Points on a hilly landscape, in no order, each with its height.
From any point a ball rolls to the lowest of the 2 points nearest to it. It stops when none of these is lower. Distance is the straight distance between rows; heights are no part of it.
J_858: [ 98 150  60 131 117 131 197  84 124 151  98 202 145 153 102 144 139 217
 102 182 131 133 129 161 174 102 100 148  79 139 144 141 118  94 137 102
 113 101  67 112 140 126 100 143  96 163 122  83  85 172  85 127 117  76
 126 137 123  95 146 142 126  80 120 150 131 161 194]  h=4.43
J_603: [ 93 115 165 111 119  92 117 122  54  68 104 167 126 143 158 200  81 126
  50  91  89 156 113  83 132  96 147 116 157 162 210 168  99 141 123 159
  98 166 131 112 167 118 148 141 129 126 137 136 200  99 115 140 212 140
  90 155  82 155 106  97 121 144 113 156 120  99  95]  h=3.54
J_336: [154 167 139 153 123 133 122 133 175 152 141  99 118 104  96 108 162 143
 165 117 127 120 141 145 116 156 123 114 124  87  99 133 151 113 102 110
 139 116 139 129 113 100 132  94 150 165 125 113 110 130 149 139  71 154
 154 136 106 121 122 118 140 136 115 105 125 141 140]  h=4.96
J_128: [ 98 110 122 120 141 145 159  88 163 163 151 170 101 129 140  85 155 160
  97 102 178 136 152 120 172 181 165 119  88 152 132  57 152 109 142  99
 131  83 108  94 130 194 104 143 118  70 139  36 112 101 128 155  99 110
 163  99 146  78  92 142 184 104 114  80 142 148 135]  h=3.19
J_987: [124 102 159  83 122 135 110 160 112 121  82 135 121 127 188 102  67  83
 124  92 134 169 141  98 122 157 167 179 206 109 179  90  96 109 166 122
 129 112 123  97 112 138 132 198 149  92 117 144 141  93 152 149  99 144
 107 116 108 156 134 173 182  99 115  97 103 171  80]  h=3.55
J_980: [197 149 169 145 142 116  67 164 113  94 120  52 122 137 131 141  78  60
 125 138 157 114 116 141 107  87  98 118 151 131 167 196 135 171 120 170
 106 167 125 144 141 117 125 111 160 156 162 172 155 134 161  89 151 158
  95 110 126 131 127  80 114 177 204 168 110 118  99]  h=2.59
J_465: [117 101  96 127 116 142 174 158 114 112 148 159  93 123 132 158 159 156
 112 165  84  98 121 102 127 122 158 131 115 150 119 108 122 103 149 128
 121 153 119 102 115 106 123 119  79 105  86 136 113 143  99 129 179  97
  82 168 117 132 167 122 111 120  98 109 127  62 115]  h=2.63
J_492: [162 167 199 120  67 111  93 139 152 131 112  94 120 146 159 154 116 169
 146 148 140 154 126 185 137 112  67 142 162  84 143 159 181  91 123 129
 103 136 104  84 129  65 139  94 151 193 155 150 123 114 135  90 112 190
 111 149  94 125 129  93 135 162 127 139 112 155 150]  h=3.44
J_395: [ 90 172  77 113 179 126 174  54 126  97 130 146 176 172  93 167 147 143
 177 166 109  95 145 127 119 104 108 143 113 144 125 134  66 135 149 146
 183  88 130 170  74 129  84 134  88 156 108 140 183 168  89 147  95  54
 121 127 104 181 138 153  72 116  98 126 131 131 139]  h=4.32
J_523: [145 140 134 155 150 133 111  96 119 117 123 139 154 114  54  96 150 150
 172 116 143 121 137  95  90 156 157  90  93 109 122 175 117 150 111 138
 159  98 138 158  66 131 143 106 146 166 106 128 169 141 162 197  64 101
 142 143 113 132  93 140 169  82 125 113 117 157 152]  h=1.72
J_314: [115 172 136 146 130 118 152  90 151 111 126 133 156 153 108 158 161 175
 174 161  81 114 144 152  82 116 128 115 112  69 101 185 106 129 106 122
 158 108 151 151 104  87 135  76 134 223 109 127 153 165 105 164  95 136
 127 185  64 141  98 130 119 123  87 136 120 149 163]  h=4.50
J_814: [113 215  68 153 173 158 109 162 116 190 152  96 128 114 119 142  97 109
 166  77 106 140 111 123 150 150 114 143 135 183  72  72  93 157 144 104
 139 183 162 178 138 151 126 169  89  63 127 135 131 115 150 122 178 133
 187  23 172 124 119 138 103 139 153 131 125 116  64]  h=4.40
J_960: [ 51  80 144 106 134 107 143  65 150 100 149 154 135 149 153 129 122 130
  99 142 124 119 151 108 130 145 176 133 141 117 118 104 149 114 127 138
 144  64 128 117 136 163 133 101 145 116 141  73 168 130 105 149 103 126
 144 130 104 139  89 117 141 117 109 103 155 157 129]  h=3.28
J_653: [161 131 147 128 104 131  96 196 141 141 140 115  77  88 123 158 146 117
 133  83 100 119  96 116 107 169 129  82 106 146  76 110 175 140  86 119
  99 182 161 123 144 150 188 140 129  96  94 168 108  74 131 160 193 144
 138 130 153 109  93 111 124 150 120 170 126  92  90]  h=2.39
J_155: [ 58 144 128 128 155 150 146  52 161 134 150 180 127 134 102  96 154 166
 120  77 164 134 156 110 157 166 158  79  92 133 137 109 135 123 114 115
 143  70 123 133 119 161 127 118 136  98 125  43 160 125 121 183  65 117
 206 109 119  96  66 136 181 110 106  94 138 175 157]  h=2.80
J_381: [169 138  85 152 122 162 169 158 113 133 125 126 112 114  95 111 152 161
 111 164 125 113 155 107  94 126 177 131  99 126 123 163 113 137 140 136
 151 128 127 130 100 106 121 104 120 128 129 108 104 175 154 127 118 108
 107 172  90 119 145 139 154 115 162 109 130  95 139]  h=1.66
J_357: [174  69 207  98  95 113  81 143 144 106 111 100 131 141 144 100 119  91
 135 168 155 133 109 156 120 118  88 151 161  82 148 129 161 118 117 144
 117 139  97  89 120 112 128 138 175 168 145 173 123 107 135 106  98 152
  71 159 159 136 152 107 122 126 141 129 121 126 116]  h=2.60
J_451: [130 138 164  96  85 135 143 146 105  87 114 138 110 131 135 188 121 168
 132 117  62 137 136  99 119 137 125 159 155 137 171 133  99 109 133 121
 128 173 131 107 104  88 140 124  91 170  95 151 174 104 102 161 190 153
  79 196  80 152 132 128 118 122  80 143  86  92  95]  h=3.50
J_368: [149 126  80 136 150 113 135  99 125 160 108 137 169 156 120 104 133 124
 142 208 161 122 128 167 153  99  88 163 111 121 113 131 117 125 154 111
 130 120  65 151 111 141  76 133 112 171 141 139  86 182 117  96  99  80
 115 108 178 121 200 155 108 113 139 143 131 136 173]  h=3.70
J_693: [157 162 114 126 158 134 134  91 122 127 109 127 146 145  73 111 136 177
 176 144 161 141 137 103 151 165 101 117  98 150 123 109 102 153 133 121
 150 120  89 145  68 135  81 162  81 180 106 147 189 130 117 167  92  58
 134  93 185 145 136 118 144  96  97 111  99 134 149]  h=5.58
J_820: [ 77 148  64 110 174 105 211  66 133 114 120 148 165 175 135 137 136 154
 137 178 133 106 171 132 127 102 123 178 126 140 104 136  66 116 170 145
 169  76 113 144  97 128  77 142  92 152 114 107 144 166  91 133  95  62
 128 119  95 161 150 162 104 119  99 118 153 164 143]  h=4.01
J_949: [144 149  64 142 140 107 167  79 127 148 104 169 161 173 118 114 110 170
 104 195 166 134 137 149 177 105 103 162  89 155 140 140 131 124 147 123
 114 100  51 123 130 146  66 154 101 153 161  87 110 196 105  87 114  77
 129  84 155 106 151 133 115 105 165 123 140 153 175]  h=4.04
J_948: [133 170 175 131  91 108 139  93 137  92 104 111 143 167 129 161 117 209
 135 150 102 135 150 146 104 117 106 134 129  97 128 197 138 124 122 135
 127 113 120 118 115  69 143  77 144 223 140  98 173 163 103 124 121 156
 121 182  49 124 101 100 134 134 113 129 133 159 148]  h=4.15
J_755: [125 174 121 136 155 129 147  85 168 127 148  98 122 152  87 139 142 166
 202 162 136 117 157 105 146 165  82 139 109 146  80  82 136 130 121 119
 142 108 107 131  77 129  90 125 104 178 107 123 164 124 109 143  97 108
 140 104 149 140 133 106 127 128  99  99 119 118 128]  h=5.36
J_825: [135 167 144 121 115 122 141 108 179 118 150  98 102 131 121 122 145 163
 167 142 139 126 182 114 116 180 130 145 130 111  89 101 153 121 142 138
 142 108 130 100  76 119 115 103 128 151 124  77 142 118 140 146  90 142
 150 140  84 136 124 109 152 145  95  84 119 146 109]  h=5.14
J_771: [111 112 174 114 116  87  89 122  48  95  86 157 147 145 148 152  97  90
  69  82 108 172  96 124 125  70 117  95 167 128 207 201  87 146 109 158
  93 167 142 134 197 120 151 140 146 176 130 186 167  95 143 133 183 169
 111 170  89 150 118 114 132 139 123 183 109 137 132]  h=3.09
J_706: [159 154 158 116  70 127  79 213 126 146 116 129  97  97 156 164 118 138
  84  51 127 143 101 150 135 149 111 106 111 147 143 118 170 127  95  97
  94 189 150 115 172 120 188 150 136 104 131 143  76  91 133 138 190 183
 157 152 124  95  97 124 129 157 133 183 112 117 105]  h=2.06
J_630: [148 121 122 174 176 123  83 119 146 163 151  78 147 100 103 113 148  48
 179 135 123 115  95 165 126 114  90  98 130 103  81 113 136 161 103 144
 122 137 143 173 137 144 135 109 145 124 139 177 113 128 144  96 118 138
 133  79 194 144 136 128 100 136 146 142 151 109 141]  h=5.40
J_480: [130 114 130  95 109 130 119 180  87 107  89 125 112 110 171  88  69  96
  91 119 137 153 152  73 106 155 193 165 175 169 182  97  89 125 191 134
 153 122 129  87  98 135 109 190 118  52 131 116 150 124 145 151 129 120
  92 117  89 167 136 151 177 108 132  92 105 144  73]  h=3.21
J_173: [114  89 132 118 122 116 166 121 179 127 127 129 121 149 186  92 129 121
  97 176 145 130 163 147 111 117 165 194 152  78 103 119 148  94 153 117
 131  78 109  85 141 150 123 108 157 137 179  68  75 145 127  82  87 153
 119 164  88 110 134 154 137 147 133 101 164 162 146]  h=6.32
J_366: [ 88 126 110 137 124 129 155 129 212 147 184  87 112 135 149 135 164 116
 183 149 108  93 158 160  92 126 142 171 165  85  32 104 144 107 140 116
 152  90 156 135 118 125 139  53 123 156 128 113 110 135 113  99 102 144
 147 155  87 147 169 142 101 158 109  94 147 127 129]  h=5.75
J_161: [126 190 168 125 103  97 111 127 136 104 125  93 129 155 137 189 109 170
 151 128  98 135 154 158 129 113  75 131 158 106 146 166 129 108 114 140
 105 138 129 122 133  76 153 101 133 206 133 144 166 130 116 128 143 179
 117 163  86 137 125  99 123 161 115 141 112 141 122]  h=3.80
J_367: [137  34 149  99 105 111 106 158 104 120 107 158 127 107 165  90 128  95
  74 135 145 139  90 135 147 119 144 113 115 100 159 115 169 110 109 122
 106 132 107 108 164 139 141 145 169 101 139 124  55 119 124 105 141 134
 116 142 165 104 149 142 145 108 150 139 148 105 148]  h=3.45
J_89: [168  38 181 102 105 106 108 138 116  76 109 154 110 109 120  91 119 133
 103 159 131 120 102  94 124 161 133 105 106 146 145 126 169 125 125 159
 120 130  89  83 123 147 143 148 129 136 113 146 130  87 112 166 138  87
  65 155 185 146 110  98 140 117 126 108 110 104 124]  h=2.11
J_190: [101 113 106 139  85 185 200 151 155 154 149 172 112  98 106  85 190 194
  75  97 133 136 144 121 124 147 170 108  99 114 125 110 152 108 128  82
 129 122 133  98 145 141 152  91 106  88 139  71  75 127 144 163 128 155
 173 206  99  61 106 176 156 102 112 126 119 123 170]  h=5.91
J_353: [ 41 165  70 114 160 141 165  84  89 141  98 163 203 129 129 126 126 141
 139  71 115 159 139 130 123  99 135 137 107 136 180 166  55 132 145 112
 162  87 171 191 127 130 135 158 113 133  92 149 165 148 105 189 106  78
 153 105  74 168  93 205 119  95 111 149 143 181 160]  h=5.17
J_733: [122 156 135 103 113 136 136 131 167 142 141 115  99 149 157 103 130 142
 145 113 136 139 188 110 114 191 151 159 157 114 109  70 150 110 163 128
 154  89 145  98  94 145 110 128 120  88 137  61 137 111 147 141  84 147
 174  93 101 130 117 132 165 142  98  65 121 153  98]  h=5.31
J_596: [ 95 141  58 139 137 135 160  77 134 168 126 206 150 151  95 144 155 182
 113 149 132 128  96 174 167  94  81 114  69 125 123 142 138  94  97 101
 114 119  91 134 160 128 118 111 108 157 122 105  64 175  80 123 123  95
 145 120 164  81 147 127 112  93 112 158 148 140 211]  h=4.70
J_413: [ 79  46 147 136 142  89 135  73 158  78 171 125 123 137 149 131 133  83
 108 178 115  80 156 109  88  95 184 131 144 104  97 140 131 120 110 172
 159  64 149 120 149 162 130  78 167 112 149  77 149 138 116 116 111 117
 100 151 105 139 101 113 115 149 132  90 169 126 140]  h=3.23
J_102: [169 212 109 158 106 148 116 196 116 122 130  69 107 101 126 188 129 130
 130  97  93 109 145 113  86 104 149 136 143 152 121 185 122 152 132 136
 141 178 185 140 122  85 157  88 117 110 143 137 140 160 158 101 177 153
 128 130  63 132 133 109 114 172 159 150 105  96  98]  h=3.25
J_863: [129 100 141 114 132 125 129 135 182 148 158 103  96 121 175  98 115  75
 156 145 143 126 159 130 122 191 138 181 167 125  83  37 155 124 160 131
 135 108 138 119 119 171 104 129 130  60 136 105 120  92 141 123 120 149
 150  89 147 138 142 118 140 155 109  83 131 134  71]  h=5.46
J_721: [146  69 160 105 118 109  97 129 131 120  93 122 166 163 186  98  98  66
 146 204 162 122 116 183 134  74  99 182 167  81 149 129 142 120 149 131
 130 140  81 121 119 114 102 148 166 153 160 173  85 158 126  61  87 133
  74 128 159 130 197 156 124 137 145 136 122 144 131]  h=3.04
J_200: [161 105 111 123 144 116 121 125 113 146 121 107 173 162 168 108 108  79
 157 192 148 105 116 196 146  66  75 175 141 100 135 151 113 112 158 115
 121 138  80 143 121 115  91 124 115 173 164 184 102 197 122  53 100 127
  96 111 168 109 213 161  92 146 172 161 125 122 140]  h=3.37
J_679: [152 190 128 151 134 142 142 123 159 142 141  84 131 132  80 144 183 156
 210 140  98 127 153 142 106 127  98 114 112  71  84 148 130 118 100 114
 142 114 153 155  89  73 128  82 129 198 102 162 141 154 133 146  80 140
 140 156 109 127 133 132 123 131 100 124 103 138 153]  h=4.76
J_723: [122 187  65 131 154 164 180 134  93 114 116 112 148 126 132 162 136 132
 183 109  71 114 151 123  89  91 158 149 149 144 130 166  40 142 152 118
 171 137 192 167  57  86 118 118  92 139 103 167 159 163 132 142 134  94
 117 165  53 174 170 180 107 132 111 164 100 104 102]  h=3.83
J_183: [138 129  84 164 145 124 120 145 107 154 130 129 125 125 116 120 119 131
 123 150 126 127 101 135 155 128 134 113 123 172 114  97 115 129 138 120
 115 146 126 150 139 128 107 136  98  92 114 141  98 151 125 113 167 100
 134  86 188 115 155 126 111 108 171 128 150  89 120]  h=4.00
J_412: [ 97 152 139 137 170 134 115  42 131 115 156 162 151 123  50 129 159 161
 160 100 149 125 141 101 121 155 139  65  81 121 126 151 122 151  93 138
 158  65 144 160 106 159 133 114 159 155 115  85 201 124 129 201  42  97
 171 109 117 128  69 110 171  91  98 111 120 176 161]  h=2.28
J_606: [114 104 112 147  95 159 175 144 154 139 132 160 128 110 133  67 153 170
  54  95 156 140 163 125 118 117 177 116 109  89 142 144 166 103 149  91
 144 103 121  94 168 140 149  93 146  77 186  51  60 147 144 115  90 158
 168 192  74  53 100 155 144 136 149 108 148 146 168]  h=6.05
J_950: [122 178  99 156 138 124 139  98 143 169 129 150 142 153  88 160 170 192
 142 122 117 135 103 161 172 127  71  91  86 129 120 136 145  99  86 103
 103 136 126 153 155 109 121  92 114 179 109 112 117 151 104 108 126 138
 174 110 148 102 132 107 111 105 115 140 145 133 185]  h=4.94
J_667: [158 220  99 162 136 151 158 168 105 127 118  82 131 117 128 169 115 125
 160 110  92 127 147 117  89 104 138 143 147 145 130 180  68 148 146 119
 147 154 189 152  95  92 130 105 117 128 124 146 154 158 157 125 149 149
 136 149  61 150 157 148 122 132 140 148 110 103  87]  h=3.52
J_912: [129 151  99 160 141 138 153 108  93 127 123 146 136 118  79 112 146 159
 112 133 132 117 148 102 112 128 171 102  94 127 132 170 108 149 135 145
 155  99 135 161  91 120 123 113 131 123 123 101 143 167 148 160  96  96
 129 158  99 117 108 153 158  97 150 109 119 127 153]  h=1.10
J_552: [105 213  88 147 184 134  82 122 134 193 155  95 134 117 101 142  97 115
 153  80 126 132 128 108 155 148 112 102 120 174  84  88 136 170 128 128
 137 148 156 174 134 171 117 168 118  78 117 113 157 124 160 130 145 132
 209  19 179 121  89 104 109 138 157 109 143 138  90]  h=4.55
J_791: [114  47 177 127 139 121 107 102 144  86 151 130 117 102 101  97 138  84
 132 146 136 114 119  91  85 118 176 101 131  86 108 135 136 129  81 172
 160  92 151 127 113 158 154  96 179 118 123 121 142 114 146 156  82 122
  98 158 119 130 101 116 153 125 142 109 130 134 135]  h=2.88
J_918: [144 113 146 138 118 115 111 186 140 118 151  97 100  90 115 152 147  97
 129 120 103 102  83 137 120 113 102  82 106 138 104 131 154 139  90 141
 100 173 149 131 159 113 164 120 124 135 112 189  98  90 118 125 193 155
 106 138 163 131 133 104  99 149 126 168 142  76 126]  h=2.67
J_94: [150 108 183  80 104 140  85 139 103 132  69 156 147 110 139  91 103 114
 152  97 160 185 123 113 154 172 132 152 172 113 181 108 128 117 144 100
 121 122 102 117  95 121 149 216 132 148 110 153 130  81 148 151  75 135
 114 124 144 141 113 162 184  92  85 123  80 189 114]  h=3.92
J_52: [172 128  93 142 136 161 178 160 128 106 149 109  85 109 105 135 168 138
 155 184 114 100 146  96 102 134 152 149 110 148  96 123 107 148 148 131
 144 147 125 114  62 102 106 106  97 126 100 126 106 173 138 140 139  98
  81 161 119 146 163 138 123 141 137  99 114  72 109]  h=2.16
J_248: [156 114 147 119 157 109  89 144  70  94 105 106 122 111 119 125  69  47
 119 107 153 134 103  96 107 132 148 109 145 149 145 139  97 185 133 156
 133 158 128 147 133 157 135 159 136  79 118 171 169 117 153 141 151 112
  86  99 137 152 123 117 117 143 156 130 115 121  87]  h=2.51
J_455: [178  99 212 107 121 104  72 159 117  87 110  80 123 139 149 130  99  59
 113 163 157 121  97 149 129  88  78 136 155 110 166 161 137 146 114 162
 102 170 102 111 133 126 125 131 159 170 155 198 159  96 131 106 146 140
  71 128 153 149 145  89 112 158 160 141 117 104 110]  h=2.20
J_414: [157 121 111 119 151 140  95 171  76  96 100 105 113  90 126 126  72  68
 131 106 143 127 134  68  97 153 191 126 146 171 146 108  77 174 167 145
 158 155 141 134  85 153 125 176 122  46 100 145 164 120 171 153 146  97
  92 109 116 160 127 140 138 124 158 114  95 122  59]  h=2.82
J_691: [146 139 147 104 131 140  97 118 110 126  97 132 156 127  91  89 121 131
 159 106 149 161 133 106 124 166 137 119 132 110 162 129 120 129 137 129
 144 107 113 129  94 133 136 175 138 156 119 137 153 103 147 186  67 130
 128 116 127 129  97 158 177  81 104 126 102 181 135]  h=4.24
J_219: [ 80 187  87 129 191 153 107  74  97 167 139 116 148 137 106 138  90  95
 147  42 138 150 126  98 153 131 130  96 117 149 120 114  76 169 139 134
 138 119 168 185 140 157 132 157 140  74 114 123 187 118 154 141 120 106
 210  41 150 150  88 134 139 107 138 125 143 157 102]  h=4.74
J_748: [123 148 108 108  89 144 182 155  94  97 117 152  98 142 147 168 138 174
 135 136  73 120 148 104 110 147 155 168 158 145 158 115  97 103 162 110
 129 153 128  99  77  90 116 131  72 133  99 119 156 126 105 160 173 115
  85 174  72 151 150 152 115 114  71 131  99  80 109]  h=3.11
J_473: [148 170  95 157 136 153 116 182 134 180 145 120 118 104 119 147 125 132
 172  95 110 143 102 146 152 133 115 121 128 174  74  82 111 133 124  96
 115 186 146 162 140 127 132 145  91 104 100 165  98 125 134 123 173 126
 154  71 185 123 143 128 102 126 134 161 125 102  99]  h=4.21
J_305: [170 164 170  86  60 118  94 190  92 123  79 149 116 114 145 147  89 168
  82  65 138 155 120 128 164 157 109 134 148 150 200 117 166 117 137 112
  85 173 133 104 155 106 154 186 141 110 146 125 102 101 137 106 173 163
 147 133 121  90  95 121 158 121 138 153 110 158  94]  h=1.56
J_592: [107 126 171 107 113 111 133 121  77  66 121 151 121 124 144 213 107 122
 115 108  71 124 119  86 129 105 129 120 148 141 173 145  85 145 119 169
 115 178 135 110 123 114 141 120 106 155 112 157 194  92 105 151 198 133
  73 178  94 172 122 107  88 143  78 153 103  78  79]  h=3.87
J_27: [121 168 118 154 161 136  98 107 132 148 150  92 144 114 121 151 126  97
 142  82 119 136  99 154 147  96  79 102 130 114 105 143 134 148  88 133
 108 150 163 182 176 133 137 116 142 143 121 162 141 106 142 105 148 163
 169  77 162 136 121 109 105 152 130 160 152 141 139]  h=5.26
J_425: [112 100  91 163 132 133 160 159 167 145 192  95 105 111 142 152 161 104
 129 151  93  78 121 157 109  87 138 139 139 116  78 143 137 104 116 124
 138 125 146 128 156 101 152  62 108 110 136 139  76 156 120  61 161 153
 118 153 121 114 174 101  79 153 153 139 156  75 164]  h=6.67
J_34: [114  75 113 123 125 130 126 151 152 172 169 118  94 117 176  83 135  93
 124 139 128 103 118 136 148 175 146 158 141 156  82  18 149 119 136 111
 129 125 141 112 148 178 120 151 122  40 126 108  99  79 113 115 157 132
 160  73 186 119 141 124 127 133 123  98 143 104  87]  h=5.56
J_8: [ 92 189 122 159 140 121 108  94 154 155 154 103 143 130 100 168 138 139
 128  87 124 126 108 157 152 108  77  77 108 125  98 148 153 123  81 118
  96 114 151 169 187 115 150  72 134 153 143 125 133 139 119  98 130 152
 194  79 142 116 107  91  98 145 134 146 154 148 159]  h=5.13
J_689: [142 102 112 134  94 177 174 185 152 166 166 156  79  98 130  99 184 158
  75 103 150 117 139 129 117 175 167 131 101 143 107  72 164 114 123  91
 138 147 136  89 151 146 149 133 108  59 131  96  48 100 130 157 155 131
 157 157 122  85 136 154 139 126 145 115 122 102 112]  h=5.76
J_774: [158  85 143 102 147 115  81 165  45 107  77 149 140  89 127 117  77  64
  85  61 139 149  78 102 139 115 145  85 134 157 168 150 100 171 121 132
  83 181 131 136 169 162 141 198 135  95  95 197 129  85 157 160 164 115
  88 119 155 155 117 150 128 127 152 157 107 130  97]  h=2.12
J_112: [123  92 181  92 120 103  65 130  48  93  63 167 146 123 135 131  78  76
  86  49 124 184  77 102 122 113 113  92 158 147 204 169  93 153 111 140
  83 180 113 115 171 151 141 195 129 172 119 200 166  48 130 157 167 149
  96 145 143 152  96 123 142 137 115 163  93 144 134]  h=2.62
J_288: [119  83 104 144 112 111 150 115 181 155 157 116 114 141 163 122 166 119
 133 181 105  96 118 182 129 101 109 163 114  86  83 130 167  87 116 120
 111 102  98 114 156 113 126  78 124 146 138 112  44 153  98  61 141 164
 110 152 130 103 173 111  88 138 128 134 163 111 174]  h=6.56
J_708: [163 113  69 146 151 138 136 152 101 152 120 147 118 117 120  75 124 139
 126 148 156 135 124 105 146 155 148 115  98 194 121  77 115 146 163 116
 113 150 102 124 121 141  96 167  80  59 104 116  85 166 141 131 151  68
 136  83 198 121 152 138 126  96 171 101 125  99 113]  h=3.79
J_464: [101 177  69 149 182 157 172 104 110 119 134 139 140 139  93 164 144 133
 188 128  96 118 126 125 108  97 128 120 128 145 104 134  63 164 127 121
 164 121 160 185  74 107 115 131  94 149 100 172 160 153 111 152 128  87
 129 137 118 171 151 168  91 120  98 145 122 102 124]  h=4.14
J_848: [154  29 201 125 114 125 112 119 150  85 132 142 107 107 110  82 138 107
 104 169 142 125 125  94 114 148 147 114 117 106 132 124 174 119 109 154
 132 111 127 102 131 146 153 122 164 109 132 110 122  87 127 169 100 135
  81 174 127 127  80 105 161 138 130  97 132 131 134]  h=2.56
J_652: [143 140 179  87  83 107  67 140 105 126  84 154 138 150 143 139  70 143
  95  73 164 169 104 129 181 152  87 110 148 147 194 108 157 127 124 125
  85 161 104 110 169 142 122 199 163 128 141 137 135  77 128 111 129 150
 153  87 173 114 104 100 148 118 128 145 121 166 107]  h=1.43
J_498: [136  73 176  82 103  96 104 110 113 100  93 175 133 145 120 106 126 162
 110 161 140 152  85 118 162 144 101 112 111 142 170 118 148 113 117 123
  99 122  65 100 151 145 106 169 115 160 118 147 151 106  87 135 137  93
  90 124 201 134 123 101 134 102 104 130 106 132 159]  h=1.48
J_510: [127  98 192  74  84  92  77 110 109 111 106 168 135 157 134 137 107 179
  96 119 153 166  87 145 196 154  76  90 127 145 199 125 171  98 113 135
  83 151  86  94 169 128 104 159 140 160 130 135 156  78  83 105 141 126
 122 108 198 106 110  85 149 118 110 143 125 150 148]  h=0.71
J_539: [136  69 142 138  99 119  94 165 123 133 134 127 124 105 149 129 140 111
  53 124 144 123  77 150 139 107 115  95 107 108 161 159 185 110  89 141
  99 156 138 112 192 118 154 103 168  85 168 127  55 118 132  73 162 166
 127 125 164  93 130  98 110 144 166 168 162 102 140]  h=3.20
J_905: [125  97  84 129 136 147 149 135 118 155 148 168 109 110 128  59 142 149
  91 114 172 134 139  99 152 191 176 118 101 189 134  68 118 130 164 128
 121 110 101 101 121 173 100 185 105  50 113  74 105 130 151 172 123  84
 153  77 173 121 115 157 171  92 155  83 133 116  94]  h=3.51
J_459: [125  99 124 164 188 113  95  89 163 146 166  90 147 120 102  98 147  38
 207 178 141  81 116 154 107 108  98 123 133  94  60 100 130 161 104 143
 145  91 150 190 128 156 120  98 152 133 148 156 153 143 153 103  84 110
 132  84 194 148 143 114 115 152 137 115 152 119 153]  h=5.50
J_290: [189 205 157 172 121 128  87 186 115 104 118  43 121 116 122 189  92 102
 115 111 125 108 125 122  97  92 107 116 116 145 172 212 127 170 118 160
 123 187 152 140 134  90 144 106 143 148 160 168 156 161 166  95 181 169
 121 135 103 122 111  80 120 192 197 179 106 103 109]  h=2.92
J_954: [119  68 124 132 105 154 135 181 157 168 172 141 104  90 155  76 159 101
  91 102 153 116 113 148 135 153 161 140 129 147  99  55 168 116 129  93
 140 141 142 111 169 170 151 130 132  14 144  92  40 100 138 118 159 141
 174 110 156  82 145 158 114 134 140 111 145 108 111]  h=5.66
J_318: [131 104 116 137 112 109 176 105 203 152 158 112  95 154 166 123 142 150
 144 209 130  96 162 148 142 111 116 201 134  90  66 120 166  98 147 127
 106  77  91  83 122 134 110  85 131 157 159  87  69 136  94  57 113 150
  94 150 115 116 155 108 115 145 133 110 171 113 171]  h=6.46
J_14: [ 83 103 114 105 160 104 175  70 134  99 120 139 152 182 155 136 109 142
 127 171 123 125 176 110 135 137 149 171 141 149 132 114 106 106 162 144
 153  79 116 119  97 133 104 131 120 126 122  79 186 139  92 139 108  93
 110 119  99 165 124 135 116 117  91  92 149 161 118]  h=3.65
J_852: [170 112 134 157 117 131 100 171 136 139 143  98 118  88 103 139 152 121
  85 124 134 106  84 152 129 102  98  69  87 132 139 168 172 136  87 141
 101 167 133 135 161 100 157 118 157 127 154 153  75 134 134  90 167 158
 132 130 171  89 134  94 105 144 167 181 149  85 139]  h=2.95
J_78: [ 99  75 123 146 157 113 132 100 200 145 175  95 113 127 142 105 162  62
 172 175 107  88 134 155 110 114 125 154 161  82  53  92 142 125 121 139
 133  79 139 145 126 154 126  88 149 134 136 139 120 120 126 100 101 142
 129 125 141 150 158 115 107 157 106 100 164 115 143]  h=5.62
J_628: [ 49 176  73 125 191 168 140  70  81 150 121 144 178 135 131 137 101 119
 153  31 125 162 140 107 129 115 132 116 100 150 144 144  53 166 138 121
 158 103 181 188 136 129 135 178 131 111  89 152 203 120 140 163 113  98
 194  75 109 167  94 180 122 104 109 135 140 173 131]  h=4.95
J_812: [158 115 198  95  60 108 101 144 134 119 112 112 141 160 170 135 110 148
 117 162 146 156 127 170 139 107  72 159 165 101 168 148 178 111 139 133
 100 142  95  75 144  79 115 127 161 172 169 132  99 119 125  48 118 178
  85 155 137 121 154 103 138 153 144 128 118 160 120]  h=3.07
J_378: [108  75 148 124 103 137 154 132 140 120 112 143 140 130 164  78 127 125
  73 134 131 139 142 148 110 110 178 143 146  68 136 146 145  96 136 117
 135  81 122  92 145 134 133 115 161 116 172  73  82 154 136 116  84 156
 121 196  71  98 113 172 146 125 144 120 145 153 173]  h=6.20
J_37: [104 125  87 160 115 158 161 165 131 160 170 132 117 114 119 170 161 140
  86 113  95 115 130 124 110 118 165 120 129 149  91 150 130 113 114 121
 128 148 165 138 165 112 162  74 117  69 125 107 103 150 124 109 173 139
 160 150  96  98 136 122 101 138 134 144 153  81 131]  h=6.77

For each start below, name the point where the ball stops.
J_94 | J_774
J_628 | J_912
J_592 | J_912
J_27 | J_455
J_708 | J_912
J_190 | J_455
J_960 | J_510
J_539 | J_510
J_679 | J_455
J_464 | J_455
